Points, in no order, along strands that fork and pass close to each other.
Points whose rows are less than 96.5 apart are linked; no others are. Some points are linked to none.
Q242: -30 -52 21 3 25 52 -24 -4 -55 -43 11 47 -8 1 52 34 69 7 -1 5 -22 -35 15
Q746: -17 1 26 8 -6 16 -4 -7 -37 41 -29 13 27 22 34 34 29 -2 26 -22 -42 11 -6
Q61: 91 43 -44 -29 -35 -1 35 8 -78 -14 46 20 0 -14 -12 14 -19 43 -20 -53 67 14 21
Q488: 13 -2 -11 16 32 25 -26 79 -25 5 52 8 77 -36 -23 26 20 36 7 20 -24 10 -25
Q294: 0 -7 13 -56 -31 14 -4 -27 73 34 31 -73 -29 15 -60 -36 -35 -65 22 -11 -11 23 -32
Q988: 57 48 -9 11 -9 -20 26 62 -30 16 50 -3 33 -5 -34 21 0 53 3 -5 18 19 -22
Q75: 37 -27 10 0 46 -33 32 2 24 -56 26 -11 50 -3 60 15 44 0 -12 65 35 8 -24
Q852: -3 35 18 42 2 -21 15 16 -44 10 -15 14 7 18 21 23 -5 37 7 -12 -5 -4 3
Q439: 51 -19 -20 -18 6 -18 -8 -2 42 22 9 -66 -15 33 -61 -60 -43 -21 17 54 11 -15 -33
Q419: 30 -31 -2 16 -2 -34 -5 -26 13 35 -59 -17 -44 45 -28 -41 -1 4 7 1 15 -15 25
Q216: 73 -5 -64 6 37 -5 6 6 -12 11 -25 -56 -16 -7 -50 -45 -56 17 -15 3 35 -13 -25
Q655: -8 -12 -19 3 7 2 5 5 71 21 34 -69 -26 5 -67 -43 -65 9 -16 26 -8 -35 -16
Q683: 30 -3 -11 38 -24 24 -16 20 -51 17 18 63 26 7 -10 27 -3 15 6 -14 -13 -3 -1
Q926: -27 -45 22 -26 -18 -6 18 26 -48 -57 33 37 64 -1 74 42 25 11 7 -27 33 23 49
Q211: -18 0 40 -16 -35 18 -6 -2 -46 -8 13 89 5 9 44 50 39 5 13 -16 -13 8 45
Q554: -20 22 10 34 19 -41 24 22 27 -17 7 9 20 -23 19 -8 32 28 -25 28 -26 -3 -19
Q798: -28 -20 -14 -11 30 -14 -5 -25 46 -47 37 -34 20 -10 40 -15 18 -57 -9 80 -15 -19 -52
Q107: -11 67 -4 -12 -7 -55 41 47 31 -20 46 12 38 -32 -16 6 -46 13 -22 35 8 16 3
Q447: 78 -45 -43 -15 8 -35 0 14 12 12 -25 -35 -9 22 -13 -76 -41 21 -10 42 17 -11 -11
Q826: 16 -58 -11 -14 -28 18 -32 -50 0 -3 -14 -44 -76 39 15 -65 -55 -16 10 -50 45 -5 27
Q831: -43 -16 25 19 -1 17 -15 -9 29 0 -34 -20 -10 -14 1 -13 29 -8 8 -5 -30 14 -36
Q532: 17 56 -32 3 23 -14 -4 56 15 -7 70 13 68 -52 -33 13 -5 5 -13 50 -13 11 -31
Q99: 60 78 -24 -10 17 17 42 -31 -84 -20 29 51 -35 -5 0 37 -20 31 -24 -28 33 -24 32
Q750: -62 -23 -3 3 23 -5 3 -15 60 -36 20 -50 14 -11 15 -26 23 -46 1 27 -20 -1 -48
Q398: 54 -27 -21 21 15 -42 4 -20 -4 10 -54 -11 -51 26 -28 -53 -16 27 -19 4 24 -32 37
Q400: -62 -24 30 19 -4 34 -32 -27 7 -15 -29 -21 -23 -12 17 -13 25 -17 11 -53 -16 15 -10
Q971: 59 -64 -59 -12 16 -30 0 -3 -7 -7 -47 -29 -44 23 -5 -67 -28 29 -15 16 33 -32 17
Q735: 11 -24 -6 58 -14 24 -14 -10 -36 13 1 34 10 6 -15 1 19 4 5 -24 -30 -14 -14
Q747: -40 30 -19 -15 40 -68 34 7 48 -34 24 7 -11 -12 -23 1 -12 -18 -31 79 -23 -42 7
Q226: -33 48 -6 -15 11 -69 24 13 29 -23 44 15 14 3 -8 6 -18 -35 -7 78 -24 -23 -10
Q64: -32 49 -7 -25 7 -68 31 29 29 -47 55 14 38 -20 18 12 -26 -26 -15 71 0 -2 -6
Q636: -18 7 19 -62 1 -28 22 -2 45 -2 -6 7 42 -12 69 31 65 -32 5 44 -19 37 -22
Q199: 49 18 0 17 -58 -33 21 32 -18 16 13 34 1 9 -14 4 -5 41 2 -13 39 26 10
Q974: 8 27 -23 -12 28 -15 -6 56 19 -35 66 17 81 -46 15 18 -8 -5 -12 71 1 16 -33
Q401: -25 23 24 1 -40 -55 27 26 23 -8 -5 39 36 -3 -3 13 -5 -2 12 -2 18 46 27
Q890: -77 -15 8 -6 7 -13 2 -23 80 1 9 -59 -16 3 -17 -27 6 -45 7 -2 -26 1 -20
Q906: -13 -29 -13 30 35 51 1 42 -84 -11 36 16 17 -8 2 39 19 33 -1 -19 -34 -42 -7
Q176: 21 -21 -7 -8 35 -24 14 -4 26 -57 43 -11 48 -8 47 8 27 -33 -7 88 11 -6 -49
Q789: -43 12 7 -8 -33 -43 29 36 18 -48 14 30 64 -24 28 15 -10 1 4 -7 36 46 22
Q324: -31 -4 -1 18 6 5 -7 11 61 -18 9 -22 -9 -27 -52 -31 -9 -20 -2 34 -24 -3 -47
Q487: 29 71 8 22 31 16 26 -21 -82 -30 26 48 -32 29 3 38 11 22 2 -8 21 -49 43
Q334: -25 -37 17 -32 18 25 -3 -14 -28 15 -33 9 45 -5 81 38 77 -15 6 -21 -47 16 0
Q240: -29 33 22 27 23 19 -12 -24 -58 -9 33 62 -13 44 42 41 51 5 7 -4 -8 -49 50
Q814: -31 20 18 25 0 -19 -2 -14 -20 44 -46 3 4 33 36 19 7 2 17 -14 -16 4 9
Q433: 12 74 -22 -17 -1 14 47 -12 -74 -32 35 55 -12 -40 2 53 -18 37 -36 -54 29 -2 41
Q364: -43 -21 7 21 -7 21 -30 -34 15 30 -61 -11 -34 10 -4 -15 -37 -11 4 -21 -10 -9 19
Q932: -61 -10 2 -71 -10 24 -9 -42 82 -10 32 -48 -10 -31 13 -18 -1 -85 -12 18 -44 7 -35
Q434: 32 42 5 0 -15 -5 35 63 -57 -16 43 20 36 -27 -30 37 -5 54 -2 -37 17 22 4
Q954: -16 18 33 4 -38 -12 -19 -23 -19 19 -20 78 -5 9 43 26 42 1 -4 -19 -12 13 47
Q144: 22 10 4 29 -12 70 -24 -62 -27 -9 15 16 -71 48 6 -13 7 -17 21 1 23 -55 7
Q185: -17 7 9 -2 -25 -2 30 44 -42 -59 42 44 45 -42 28 30 9 48 -21 -38 23 19 32
Q404: -52 -39 2 -50 13 24 -5 -39 62 -23 -24 -54 15 -36 47 -12 45 -72 -2 -59 -3 48 -10
Q577: -23 9 22 -19 -19 -22 -18 -22 9 35 -63 56 5 -5 36 19 48 -19 -7 -12 -23 32 35
Q701: -38 -8 5 15 24 -45 7 1 47 -19 -13 5 20 -10 32 -8 53 -9 -12 43 -18 6 -15
Q376: -4 -10 21 -9 -18 16 -10 52 -26 24 14 33 59 -5 13 46 14 17 28 6 -26 37 -19
Q593: 27 42 -5 -28 -21 23 25 57 -76 -25 58 20 37 -41 -42 42 -20 51 -8 -59 37 21 28
Q228: 6 -19 -2 6 32 -50 24 -12 64 13 -23 -24 -28 29 -81 -30 -16 3 -4 31 -11 -38 33
Q951: -12 12 -31 25 70 -4 23 13 -15 -51 -31 7 32 -67 15 4 -6 21 -39 7 -5 3 -19
Q13: 41 9 -12 47 23 41 3 -9 -86 -12 3 4 -15 25 -26 10 -5 9 15 -26 1 -38 -9
Q438: -43 7 0 36 43 -20 -11 10 -36 -41 -32 24 8 -13 60 24 38 22 -9 4 15 -13 19
Q795: -17 -30 9 -27 -10 2 1 -4 90 4 52 -70 -44 12 -71 -42 -73 -4 0 1 -4 -16 2
Q569: 22 10 7 43 17 56 -2 -29 -79 -4 35 17 -18 52 -1 12 4 1 23 -16 -15 -62 11
Q174: 52 47 -16 17 -21 -18 15 -33 -40 -8 13 69 -41 36 15 -1 -34 7 -13 -1 52 -32 67
Q984: 12 17 -18 49 37 26 11 19 -61 -17 -10 2 4 -19 -35 19 4 26 0 -27 -11 -16 -25
Q960: -71 -19 13 -63 -16 10 -16 -32 86 -11 57 -43 -26 -20 -14 -29 -37 -75 -10 12 -42 0 -20
Q207: 8 24 -32 6 14 -21 0 32 41 33 5 -36 0 14 -60 -3 -49 -6 9 59 4 -15 -32
Q928: 69 53 -13 -1 -28 -45 19 48 11 18 61 -2 38 4 -42 -4 -17 22 7 20 31 26 -15
Q24: -18 21 -34 35 5 -9 13 21 -29 -21 -3 59 11 -36 34 28 -17 38 -38 -10 5 -9 19
Q993: 48 -31 -5 41 -25 34 -31 -21 -18 27 -14 -11 -13 12 -22 -46 -32 0 8 -23 -3 -3 -20
Q810: -32 19 9 -45 -13 -28 4 -1 66 21 -7 15 10 -6 -3 17 5 -48 6 74 -39 14 -25
Q841: -20 -18 -8 18 -16 55 -43 12 9 38 -15 -16 29 -12 -16 3 -17 -13 25 -10 -25 24 -44
Q431: 0 14 -12 4 -28 -67 38 33 46 21 -3 30 -5 3 -30 1 -34 34 -20 11 24 9 40
Q627: 22 -2 7 18 -6 29 -34 15 30 11 15 -54 1 -2 -73 -41 -30 -21 29 7 3 19 -54
Q772: -22 -2 23 -24 -9 0 -2 -24 63 50 -50 -38 -32 10 -29 -18 1 -19 10 13 -28 7 -15
Q819: 23 35 -10 -14 29 1 9 81 -19 -20 74 15 81 -58 -26 31 12 38 -13 14 -8 25 -15
Q641: 67 5 -8 26 -35 -17 8 14 -46 19 3 21 -21 37 7 6 14 40 10 -5 29 -7 -6
Q834: -14 0 19 17 -11 67 -23 -57 -49 31 5 5 -25 45 29 15 30 -19 24 -39 -30 -36 6
Q847: -31 -10 10 31 12 58 -27 -7 -49 -40 -7 49 -25 -8 32 32 34 11 4 6 -15 -37 3
Q446: -20 3 -1 21 -28 -15 9 31 -21 -29 11 65 29 -25 46 25 3 39 -20 -9 7 15 22
Q12: 64 -2 5 -25 -42 17 -11 -13 -10 73 -50 -1 -5 22 6 1 6 -8 24 -2 -9 30 -27
Q949: 3 50 -27 5 23 -11 -7 34 30 4 39 -21 11 -19 -58 -4 -32 -14 -5 71 -15 -22 -49
Q973: -24 0 14 14 -19 43 -35 -49 -11 33 -51 -15 -56 26 15 -8 -15 -13 13 -30 2 -16 10
Q16: -14 -29 9 -20 6 28 -8 23 0 24 -6 7 69 -9 27 33 40 -16 23 13 -48 34 -41
Q540: -10 3 -9 -40 -11 7 34 65 -19 -74 73 -8 92 -63 12 18 -2 40 -20 -26 38 35 11
Q927: 24 -8 29 -6 -19 33 0 44 -96 18 59 49 22 29 -1 47 -7 30 22 -15 -15 -12 28
Q623: 62 24 -14 22 19 9 -20 29 1 15 11 -44 20 -4 -71 -30 -24 1 23 29 11 5 -52
Q115: 39 -40 -17 -8 -36 32 -25 -42 -18 31 -38 -44 -48 42 11 -33 -6 -25 30 -32 28 3 -21
Q542: 7 -21 -36 27 4 4 -1 13 50 27 0 -60 -24 2 -59 -44 -55 19 -13 1 13 -19 -17
Q463: -40 -14 4 -54 5 17 -12 -36 74 3 9 -26 24 -29 31 -22 6 -69 -14 51 -55 7 -42
Q93: 82 -2 -39 -21 16 -41 -1 19 24 23 16 -48 3 25 -39 -58 -47 2 1 71 17 -12 -25
Q955: -7 48 -31 21 19 16 25 6 -58 -34 13 65 -9 -39 26 45 -8 41 -39 -16 8 -24 25
Q129: 31 3 11 -20 -17 -70 35 18 54 36 -14 3 -18 33 -34 -15 -39 31 -2 45 15 -1 39
Q881: -15 -14 15 5 -26 40 -36 -62 -9 16 -20 -39 -85 39 17 -33 -31 -18 14 -57 31 -14 23
Q868: 0 52 24 42 20 -13 7 0 -72 -16 -9 29 -15 16 17 24 12 38 1 -21 4 -26 32
Q614: -7 41 -9 14 8 -40 36 44 13 -26 17 26 33 -48 6 10 -11 37 -32 17 1 20 -6
Q896: -37 -6 -11 -13 50 -62 12 -12 61 -52 8 -4 9 -12 18 -16 7 -36 -31 89 -11 -33 6
Q327: 97 32 -16 17 17 -9 4 33 -24 11 11 -34 15 -3 -42 -30 -16 34 4 25 18 6 -46
Q561: 31 -45 31 -15 36 -27 35 29 -3 -61 29 -1 60 -11 63 24 50 28 -6 40 28 20 -5
Q802: -61 -24 -6 -34 -8 5 -25 -25 72 -14 58 -33 -16 -11 -45 -30 -41 -72 -8 42 -43 -25 -22
Q979: -22 -17 12 -4 -25 34 -18 -19 23 27 -33 -58 -34 9 -25 -16 -28 -29 32 -48 7 31 -26
Q804: 2 -15 -27 37 -3 17 -18 -20 -8 1 -41 -31 -86 21 -25 -23 -24 15 -1 -20 44 -39 9
Q682: -69 2 34 -37 2 9 -50 -49 39 25 -47 -45 -53 -9 -2 -24 30 -33 -17 -85 2 25 46
Q728: 9 -61 26 -49 7 -14 -6 -34 67 15 -35 -79 -58 47 -43 -53 -21 8 17 -14 16 -12 41
Q3: -33 -36 -4 35 32 60 -14 32 -53 -33 16 -23 26 -20 7 15 10 19 4 -28 -23 -18 -35
Q452: -5 -68 20 -36 1 5 12 30 -49 -26 23 39 57 5 88 53 36 11 6 -1 9 21 28
Q886: 59 45 -28 -35 -37 38 21 25 -87 -20 65 23 17 -26 -41 35 -28 40 -9 -65 59 10 34
Q220: -22 -35 15 -32 21 2 -5 -39 70 -10 -23 -28 26 -24 72 -21 30 -34 -20 54 -22 15 -31
Q103: 102 -17 -40 20 1 0 -16 -3 -69 -2 -7 -1 2 23 8 -48 -19 12 4 1 25 -12 -22
Q97: -12 38 4 32 -17 -58 18 4 -27 -22 -7 55 5 -2 -4 11 9 15 -14 -41 31 11 67
Q907: -27 16 7 -61 -10 3 1 -11 74 50 -31 -26 -18 -1 -32 8 -9 -44 10 54 -44 2 -28
Q778: -31 -2 -10 -56 -15 -3 -9 -15 75 46 10 -28 -30 19 -49 5 -21 -51 8 66 -43 -26 -25
Q425: 12 4 -22 -14 30 -44 34 -3 57 7 21 -25 -26 23 -84 -11 -41 3 -15 63 -22 -59 14
Q179: -21 22 -12 15 20 -7 -3 22 38 -15 25 -13 23 -23 -35 -13 -13 -23 -3 60 -31 -8 -51
Q466: 4 -56 -2 -2 -21 8 -14 -26 29 25 -19 -68 -56 32 -11 -54 -62 5 7 -42 29 -1 15
Q788: 65 8 13 -1 -32 34 0 -11 -70 0 30 65 -28 55 8 31 8 5 30 12 22 -23 18
Q873: -7 52 38 3 -48 3 12 -8 -59 -33 43 56 -16 31 23 31 4 24 10 -35 43 -18 69
Q286: -53 11 37 -39 27 -3 -10 -35 54 10 -49 -38 6 -20 33 -17 58 -39 -9 8 -43 18 -11
Q467: -65 -7 9 36 31 10 -34 -10 -27 -26 -43 -4 -14 3 39 17 56 2 6 -11 3 -12 4
Q309: -29 8 27 -46 18 -5 5 -15 38 6 -41 -12 22 -20 55 18 83 -25 1 24 -37 28 -21
Q628: 6 32 4 14 0 -20 8 53 0 6 6 15 46 -5 -30 22 -15 4 25 30 0 29 -30
Q480: -20 -65 -2 21 34 25 -7 -2 -7 -39 -12 -20 39 -15 70 6 42 6 -4 8 -3 -1 -29
Q471: -26 -42 -18 29 40 26 -2 14 17 -52 17 -45 48 -34 37 -15 17 3 -9 8 -3 1 -54
Q559: -31 -1 0 -36 -8 53 -8 -27 24 22 -68 -23 1 -37 15 10 39 -52 1 -55 -41 22 -15
Q305: -84 -21 23 -29 1 -18 -2 -23 91 -2 22 -61 -32 -6 -2 -26 -5 -41 0 -41 -12 30 9
Q253: -5 -3 -14 26 10 40 -47 48 -2 22 16 -1 63 -24 -21 16 0 7 22 20 -20 19 -45
Q726: -43 16 22 -9 -1 62 -43 -72 -25 27 -27 5 -29 17 43 11 56 -36 -2 -54 -34 -23 25
Q966: -57 -22 -17 -25 16 -13 -17 -24 54 -34 40 -24 2 -11 0 -23 -26 -69 -15 76 -40 -39 -29
Q875: -15 -42 30 -42 -11 -6 -16 -43 71 33 -38 -63 -63 23 -45 -42 -11 -14 6 -51 8 13 44
Q905: -27 -14 6 13 42 -26 16 -11 63 -11 -23 -45 -33 7 -79 -40 -32 3 -8 8 -12 -35 25
Q441: 69 20 -43 40 -5 11 -5 14 -61 24 16 36 18 -5 -22 9 -32 28 -11 -17 13 -12 -1
Q405: -30 -20 4 12 -17 79 -35 -8 -32 26 -12 -19 7 10 4 24 -8 -20 36 -41 -22 5 -35
Q504: -21 28 18 28 -3 -77 1 1 6 17 -37 37 -5 19 -7 -1 11 12 -8 -10 17 14 63
Q781: -41 -45 2 23 9 67 -27 11 -39 0 3 -10 36 -4 29 21 10 -3 21 -28 -36 -1 -34
Q625: 12 34 27 13 -27 -23 -14 -22 -35 29 -36 34 -44 43 30 12 4 20 9 -2 27 -6 44
Q799: -5 21 37 -25 -45 -39 21 10 23 31 -19 41 26 2 3 23 15 -12 21 -2 -9 56 10
Q52: -16 -22 19 -21 4 -54 12 1 31 -32 -18 35 59 -10 74 15 36 -17 -4 22 26 47 26
Q123: 50 28 3 3 -39 -51 20 24 30 38 34 11 20 22 -30 -12 -12 7 7 37 3 20 -20
Q607: -19 -28 27 7 13 9 5 35 -58 -34 16 45 14 -8 45 43 57 39 -2 -1 -18 -11 14
Q568: -34 -8 28 17 -11 56 -46 -34 -22 -10 -38 48 -39 -7 26 15 37 -9 4 -5 -23 -14 6
Q120: 6 20 10 -1 -10 28 21 35 -84 -28 62 70 22 -5 8 48 -19 32 -4 -27 3 -16 41
Q408: 45 -3 10 23 -25 -24 3 -1 30 50 -3 5 9 15 -32 -35 -13 4 1 26 -24 13 -22
Q754: -18 -2 -20 -16 24 -11 10 -7 65 0 43 -48 -33 13 -81 -21 -62 -4 -14 52 -32 -67 1
Q457: -23 9 1 46 0 84 -25 -44 -28 -30 25 24 -59 15 -4 3 0 -11 11 -15 7 -56 2
Q956: 18 7 20 -22 -26 -45 11 8 36 56 -53 -2 -33 29 -6 0 -18 22 12 35 10 17 13
Q133: 62 18 -6 27 4 -51 14 -10 -32 5 -43 15 -37 17 -14 -24 -15 29 -12 1 30 -12 32
Q186: -46 -55 6 -23 22 38 -29 -51 21 -24 -50 -33 20 -25 68 -5 49 -50 -2 -44 -2 28 -6
Q384: 91 58 -48 -10 0 21 29 -22 -73 -20 40 52 -30 14 7 17 -35 19 -14 -6 55 -27 25
Q350: -76 -19 24 -2 -10 14 -15 -22 48 -2 -8 -47 -29 -16 19 -18 10 -28 6 -65 -3 35 -4
Q499: 30 0 13 -23 -28 40 -11 -19 15 65 -48 -23 5 1 -23 -1 8 -30 23 -18 -32 30 -41
Q564: -51 -1 -10 42 22 -31 -6 4 15 1 -53 11 -15 -7 8 -2 9 17 -17 9 -5 -12 19
Q667: -28 -14 6 38 -3 10 -6 6 42 -5 -16 -19 -19 -24 -33 -29 7 7 -5 4 -20 2 -36
Q539: 40 44 -45 27 16 -33 45 -9 -40 2 -12 49 -2 -34 -35 17 -9 23 -39 -39 10 5 25
Q782: 49 -43 -22 -10 -26 1 -20 -41 -15 35 -61 -13 -47 45 7 -36 0 -21 21 -2 22 -6 1
Q719: 33 15 24 -15 -47 -15 9 -3 5 67 -19 27 21 20 7 14 15 -1 16 -10 -26 37 -10
Q78: 9 39 43 1 -62 -6 3 -1 -46 2 15 51 -20 32 34 26 0 33 11 -24 28 4 45
Q307: -2 -73 24 -41 23 25 -2 1 -49 -10 -12 26 50 3 89 48 59 -6 8 1 -23 12 15
Q570: -51 0 21 52 2 34 -29 -28 -27 -29 -5 -25 -49 1 2 -12 16 1 10 -60 7 -16 4
Q649: -1 14 23 -30 -9 28 -5 -5 28 42 -28 -15 25 -10 -23 9 23 -43 28 11 -52 33 -54
Q912: 84 31 -31 -3 -51 -24 22 28 -39 -2 25 23 3 -8 -15 -7 -33 47 -19 -31 63 23 16
Q783: -48 17 18 -37 19 -4 -35 -41 39 40 -77 -23 -8 -18 24 -9 77 -31 -28 -31 -34 12 24
Q190: 3 -3 -3 -19 20 6 -24 48 24 -24 51 11 74 -36 26 18 15 -9 5 82 -10 22 -51
Q522: -32 13 26 -8 4 -5 -40 -43 3 43 -79 15 -16 5 14 1 56 -29 -3 -25 -26 12 29
Q519: -59 -15 -11 16 32 -42 7 2 67 -6 -29 -13 -10 -8 -16 -15 19 -8 -14 41 -14 -14 6
Q579: 52 34 -54 34 -1 -24 24 22 -30 25 6 35 23 -21 -36 11 -32 24 -24 -22 18 8 7
Q662: 101 6 -30 14 10 -22 2 21 -53 8 -7 -16 20 16 -14 -34 -23 23 10 9 29 6 -26
Q50: -33 -29 31 -25 -25 -10 -4 -9 70 14 10 -33 -63 -1 -28 -18 -37 -25 14 -73 17 58 24
Q537: 51 -24 -21 -13 -24 -4 -25 -52 -30 22 -44 22 -60 60 31 -26 8 -19 14 17 38 -25 27
Q310: -25 23 -28 28 58 -7 21 14 10 -31 -44 -4 -1 -62 -23 -7 -25 22 -37 9 -10 -6 -14
Q550: 37 -2 -36 37 8 -9 9 10 8 24 -25 -22 -21 0 -44 -32 -39 27 -15 5 9 -17 -15
Q121: -61 -38 16 3 7 7 -13 -25 53 29 -46 -40 -24 11 -27 -27 -49 -13 6 -29 -13 0 26
Q934: 22 29 -12 20 24 9 25 53 -68 -18 6 28 22 -23 -29 49 4 40 3 -17 3 4 -10
Q704: -24 16 -45 45 13 -28 13 17 -3 4 -27 35 -3 -23 9 14 -21 28 -34 -2 5 -14 21
Q108: 79 17 -34 -2 -13 -55 34 17 -20 3 -21 20 -19 2 -21 -16 -47 38 -22 -3 54 5 31
Q567: -1 -20 25 -17 11 -19 26 56 0 -49 38 21 60 -26 47 28 40 32 -4 32 1 27 -15
Q715: -55 -16 6 -26 -3 73 -41 -60 -10 1 -28 0 -17 -17 59 13 62 -47 -7 -66 -27 -4 15
Q42: 15 -9 16 -30 -11 -19 4 -5 49 55 -57 -36 -41 32 -28 -14 -19 4 21 46 -1 1 -11
Q155: 3 11 -36 29 -22 -45 21 22 8 28 -20 41 -18 6 -13 16 -36 34 -20 -2 29 -5 36
Q8: -7 -3 6 -18 -20 21 -28 -9 65 22 40 -63 -16 5 -69 -41 -45 -51 27 14 -6 15 -46
Q122: -45 21 -5 58 25 11 -24 -19 -31 -18 -35 -7 -51 8 1 2 31 16 -5 -25 16 -37 11
Q391: 61 17 -20 18 -5 5 -7 -44 -46 -2 -11 45 -48 58 27 -12 -21 -9 13 24 43 -42 30
Q651: 12 -35 16 -41 12 -20 7 -21 64 28 -37 -74 -47 49 -51 -42 -30 -5 23 30 4 -17 10
Q854: -2 -24 -4 21 44 -19 9 16 -24 -55 -14 15 35 -20 92 27 36 34 -25 16 37 2 10
Q609: -29 -21 16 -7 4 25 -1 -14 -5 30 -29 1 43 -3 42 19 52 -24 11 -23 -58 22 -23
Q944: 8 -11 4 -28 2 -13 41 58 -17 -78 57 15 71 -57 39 23 17 48 -30 -6 29 29 10
Q650: -18 -11 26 -11 14 14 21 44 -87 -42 48 61 13 1 32 51 19 31 -3 -12 -10 -22 48
Q940: -51 -23 33 -37 0 -4 -27 -50 76 31 -40 -47 -45 3 -38 -37 23 -30 -12 -56 -13 20 43
Q18: -11 6 2 -45 -2 -15 -10 18 40 -12 41 20 55 -17 40 23 14 -42 7 91 -21 24 -48
Q222: 28 -48 -23 1 -9 -2 -8 -5 44 20 7 -83 -42 23 -27 -71 -53 20 -6 -11 26 -11 -13
Q995: 34 11 19 -11 -47 -48 7 4 1 40 -42 18 -33 36 20 -3 -23 32 7 8 33 17 32
Q215: -1 6 11 -22 -23 53 -15 -39 -7 43 -68 -11 -16 -5 -4 12 25 -40 19 -48 -32 14 -11
Q399: -33 -72 2 9 25 25 -18 -34 19 -31 -23 -26 35 -14 64 -13 53 -30 -1 -18 -2 19 -24
Q805: 0 9 25 34 2 35 -6 -26 -71 14 24 40 -8 50 29 28 22 5 17 -15 -29 -45 25
Q183: -28 8 -2 -60 -6 -27 6 -8 51 -4 17 11 28 -9 41 25 26 -64 4 84 -31 12 -39
Q246: 32 -9 11 47 -22 4 -9 1 0 33 -7 15 15 3 -26 -27 -4 11 -1 -3 -30 6 -28
Q838: -33 9 -22 29 46 -16 21 7 39 -11 -36 -30 -17 -32 -52 -23 -41 20 -29 9 -10 -26 0
Q371: -23 -15 -18 35 50 28 6 36 -19 -40 15 -28 42 -36 6 5 19 23 -8 0 -20 -8 -51
Q784: 28 56 -12 12 -13 -50 49 -1 -40 -25 0 42 -8 -20 -31 13 -4 27 -24 -55 40 14 52
Q198: 87 32 -63 20 3 33 1 5 -80 14 38 37 -1 5 -12 27 -26 25 -11 -15 30 -30 1
Q529: 37 22 -40 22 14 -37 23 31 24 30 -3 -16 -1 4 -57 -11 -34 19 -9 32 14 -9 -19
Q578: 14 51 16 -8 -42 10 40 3 -81 -53 47 30 -5 7 -16 29 -5 29 5 -65 56 -13 60
Q967: 76 -26 -14 34 -12 23 -23 -26 -56 4 -15 -1 -15 29 -3 -50 -28 -3 10 -11 13 -18 -15
Q867: -25 -24 21 -15 -11 -39 18 16 0 -50 6 28 72 -9 72 25 20 -2 9 -4 35 48 28
Q325: -4 -20 28 -16 -27 31 -8 54 -70 26 41 46 38 14 22 58 3 31 20 -12 -26 10 16
Q429: -22 10 -4 35 17 78 -16 -18 -43 -40 19 56 -39 8 3 30 19 -3 11 10 -3 -55 4
Q571: -29 -2 46 -19 -24 23 -39 -55 17 18 -19 -26 -65 3 3 -30 -2 -37 2 -105 6 34 40
Q426: 45 -24 -9 10 -17 35 -45 10 7 14 10 -73 -14 6 -43 -54 -42 -9 31 -19 35 24 -48
Q196: 65 -11 21 22 -24 7 1 19 -55 29 7 6 -4 34 -5 10 27 38 27 -7 -2 1 -24
Q496: -56 -6 5 -60 1 21 11 -32 80 -9 -8 -56 3 -38 13 -7 31 -82 1 -55 -19 42 -17
Q495: -18 -43 25 -32 -14 -9 4 -2 89 9 32 -49 -50 12 -56 -31 -73 -13 15 -39 16 32 21

A fork is a point with three links, a tip a point with one. Leave the first point through the second and follow the links. Name the first fork or tip that comes.
Q310 / Q838 => Q655
Q609 / Q16 => Q847
Q309 / Q286 => Q211
Q607 / Q650 => Q609
Q571 / Q682 => Q42
Q220 / Q463 => Q798
Q896 / Q747 => Q704
Q364 / Q973 => Q542
Q207 / Q949 => Q400
Q701 / Q554 => Q896

Follow the links from the first point to the second, and from the first to the third. Name the last point that the two ways share.
Q561 / Q579 / Q18 => Q24
Q42 / Q253 / Q522 => Q183
Q434 / Q579 / Q426 => Q246
Q467 / Q540 / Q754 => Q400
Q781 / Q783 / Q875 => Q183

A fork is a point with three links. Follow the links from the first point to the second and name the forks in between, in order.
Q783 / Q532 => Q183
Q973 / Q667 => Q542 Q550
Q754 / Q305 => Q655 Q542 Q550 Q400
Q307 / Q42 => Q609 Q99 Q24 Q704 Q956
Q550 / Q570 => Q400
Q651 / Q868 => Q42 Q956 Q704 Q24 Q99
Q199 / Q439 => Q912 Q398
Q480 / Q772 => Q3 Q183 Q907

Name the points in between on the shortest way along the links from the first point to the second, in order.
Q97 / Q107 => Q784 Q539 Q579 Q441 Q198 Q384 Q99 Q433 Q955 Q24 Q704 Q564 Q519 Q701 Q554 Q614
Q940 / Q99 => Q875 Q728 Q651 Q42 Q956 Q129 Q431 Q155 Q704 Q24 Q955 Q433
Q789 / Q852 => Q867 Q926 Q452 Q307 Q334 Q609 Q746 Q814
Q522 / Q940 => Q783 Q286 Q309 Q636 Q183 Q810 Q907 Q772 Q42 Q651 Q728 Q875
